Points on a hilly landscape, in no order, each with its height.
A ball rolls from a point to the lowest of its 6 nearest points, and stops where none of them is lower. Distance is the straight distance between rows; heights are no part of it.
q727: [111 140  83 117 112 123  84  96]  height 1.29
q479: [106 179  92 119  89  91  72  87]  height 1.81
q633: [131 128 136 120 138 142 147 157]  height 4.97
q443: [152 182 166 151  90  90 108  92]  height 3.89
q219: [140 101 175 144 125 155 176 149]  height 3.70
q916: [105 118  88 116 119 126  92 115]  height 3.93
q376: [131 197 120 128 107  87 110  89]  height 1.99
q345: [140 117 172 127 125 149 156 148]  height 2.84
q95: [120 152 105 130 118  98 116  97]  height 1.51
q711: [106 161  86 113 101 115  81  84]  height 0.88
q978: [154 169 144 137 116 104 112  97]  height 1.98
q501: [136 208 137 132 108  60  74  87]  height 6.68
q454: [106 193 112 122  93  57  74  80]  height 2.97
q218: [117 136 108 129 134  98 121 126]  height 5.05
q157: [146 205 149 131 105  66  84  93]  height 7.93
q76: [ 98  85  87 119 134 175 140 146]  height 2.31
q258: [ 96 186  91 111  84  90  60  85]  height 2.42
q762: [ 96  47  95 116 165 193 141 173]  height 1.66
q741: [ 90 115 103 115 122 145 114 142]  height 1.70
q88: [142 115 183 149 125 147 164 149]  height 3.98
q625: [147  53 171 123 154 168 180 172]  height 3.56
q398: [149  96 160 122 139 171 165 153]  height 2.87
q861: [131 131 137 126 142 123 134 152]  height 7.08
q985: [103  77  93 121 147 177 155 150]  height 2.23
q175: [136 139 121 131 143 102 124 118]  height 3.15
q483: [134 137 136 124 143 112 125 141]  height 6.43
q583: [138  78 111 126 164 168 177 164]  height 3.58
q366: [106  67  96 125 148 168 163 153]  height 2.78
q317: [147 181 171 157  87  83  96  88]  height 5.46
q577: [140 209 133 128 109  63  85  93]  height 5.85
q163: [140 119 186 145 127 130 145 142]  height 4.08
q35: [158 144 157 142 114 105 113 100]  height 2.41
q720: [106  98 103 126 137 157 160 150]  height 3.38
q389: [136 137 126 129 140 103 124 128]  height 4.24
q989: [124 133 126 127 141 119 136 148]  height 7.94
q772: [109 134  95 125 115 107 102 103]  height 1.62
q698: [114 144  93 124 113 105  99  93]  height 1.26
q542: [144 127 162 130 133 144 147 150]  height 0.71
q849: [140  67 132 121 171 174 177 187]  height 4.19
q877: [104 191  87 106  89  79  47  85]  height 3.18
q84: [100 122 109 121 132 126 131 146]  height 8.43
q581: [149  72 143 123 164 171 172 174]  height 3.28
q615: [106 122 112 125 134 145 148 156]  height 5.91
q429: [153 128 163 137 126 114 117 122]  height 3.67
q207: [160 137 157 135 126 104 117 113]  height 2.68
q511: [142 149 130 136 134 100 117 113]  height 2.26
q996: [142 127 150 121 137 121 126 147]  height 5.67
q935: [110 124 115 127 135 114 130 141]  height 8.95
q204: [126 188 113 133 112  89 113  91]  height 1.79
q363: [142  87 120 121 161 168 173 158]  height 2.57
q172: [153 144 168 161 102 101 118  99]  height 3.01
q726: [100 104  94 118 128 178 129 145]  height 2.70
q213: [ 95 108  94 115 127 168 116 142]  height 3.17
q279: [101 121 110 125 131 110 121 137]  height 9.09
q328: [103 179 102 126  91  92 101  90]  height 1.46
q717: [119 141 100 129 132  95 124 113]  height 2.60
q321: [ 98  56  98 123 154 178 155 158]  height 2.01
q487: [147  99 168 137 130 166 167 149]  height 3.27
q545: [142 105 130 127 146 161 171 154]  height 2.24
q631: [147 197 162 139  92  84  90  95]  height 6.20
q835: [115 195 111 127 102  81  96  89]  height 1.17
q144: [ 94  59  93 125 160 190 143 157]  height 0.36
q931: [102 118  97 120 126 112 102 117]  height 4.64
q11: [147 115 149 121 138 160 161 154]  height 3.14
q225: [100 121  95 107 126 138  83 128]  height 6.77
q950: [153 127 175 150 121 103 120 115]  height 3.77
q779: [122 119 114 125 141 155 160 152]  height 3.59
q901: [148  83 153 123 151 170 174 155]  height 2.43
q535: [145  55 177 142 156 167 187 166]  height 3.37
q714: [144 187 125 130 119  99 111  92]  height 2.00
q965: [146  62 179 153 148 164 184 158]  height 3.22
q971: [148 123 176 134 126 116 132 138]  height 4.68
q133: [101 114 102 119 124 113 104 129]  height 6.95
q124: [ 96 115  92 109 129 147 100 138]  height 6.22
q769: [127 212 130 132 107  58  88  88]  height 5.09
q463: [123 106 109 126 151 159 169 155]  height 1.60
q183: [152 188 144 136 109  99 107  92]  height 2.30
q47: [103  67  93 119 147 185 144 148]  height 1.69
q686: [146  92 129 123 150 162 171 153]  height 0.92
q136: [150 197 171 149  89  73  72  89]  height 1.08
q58: [147  57 154 123 164 177 175 181]  height 3.87
q788: [119  73 108 128 162 167 177 163]  height 4.33
q814: [161 169 167 153  96  99 116  90]  height 2.66
q102: [147  82 166 135 140 167 178 149]  height 2.82
q334: [149 102 141 122 146 165 171 151]  height 2.18
q206: [110 148  88 117 106 113  84  88]  height 1.06
q627: [152 164 133 129 124 103 118  97]  height 1.87
q917: [134 153 113 131 126  96 122 100]  height 1.68
q421: [121  55 110 126 171 173 178 189]  height 5.22
q854: [157 150 148 132 129 107 114 101]  height 2.07
q709: [138 118 174 132 124 132 138 148]  height 3.45
q582: [ 97  49  95 113 166 199 131 164]  height 1.85
q648: [109 171  83 117  93 111  78  77]  height 1.14
q23: [148 194 162 142  95  88  98  90]  height 5.00
q109: [145 113 140 124 136 160 162 152]  height 2.99

For each start below, name the point where the ball stops.
q717 | q711
q989 | q711
q854 | q711
q615 | q686
q965 | q686
q935 | q711
q625 | q686
q102 | q686

For each start below, name every point that the ball comes to, in order.
q279 | q931 > q772 > q206 > q711
q779 | q463 > q686
q950 | q854 > q627 > q917 > q95 > q698 > q711
q849 | q363 > q686
q429 | q854 > q627 > q917 > q95 > q698 > q711

Call two points neighbours if one is among the 6 nearest of the other. Go from one point of each pair to the other, from neighbour to neighbour, staying as low as possible. Name the highest point that can't be avoided.
q741 / q835 | q971
q711 / q136 | q443
q741 / q144 | q726
q686 / q741 | q720
q711 / q835 | q328
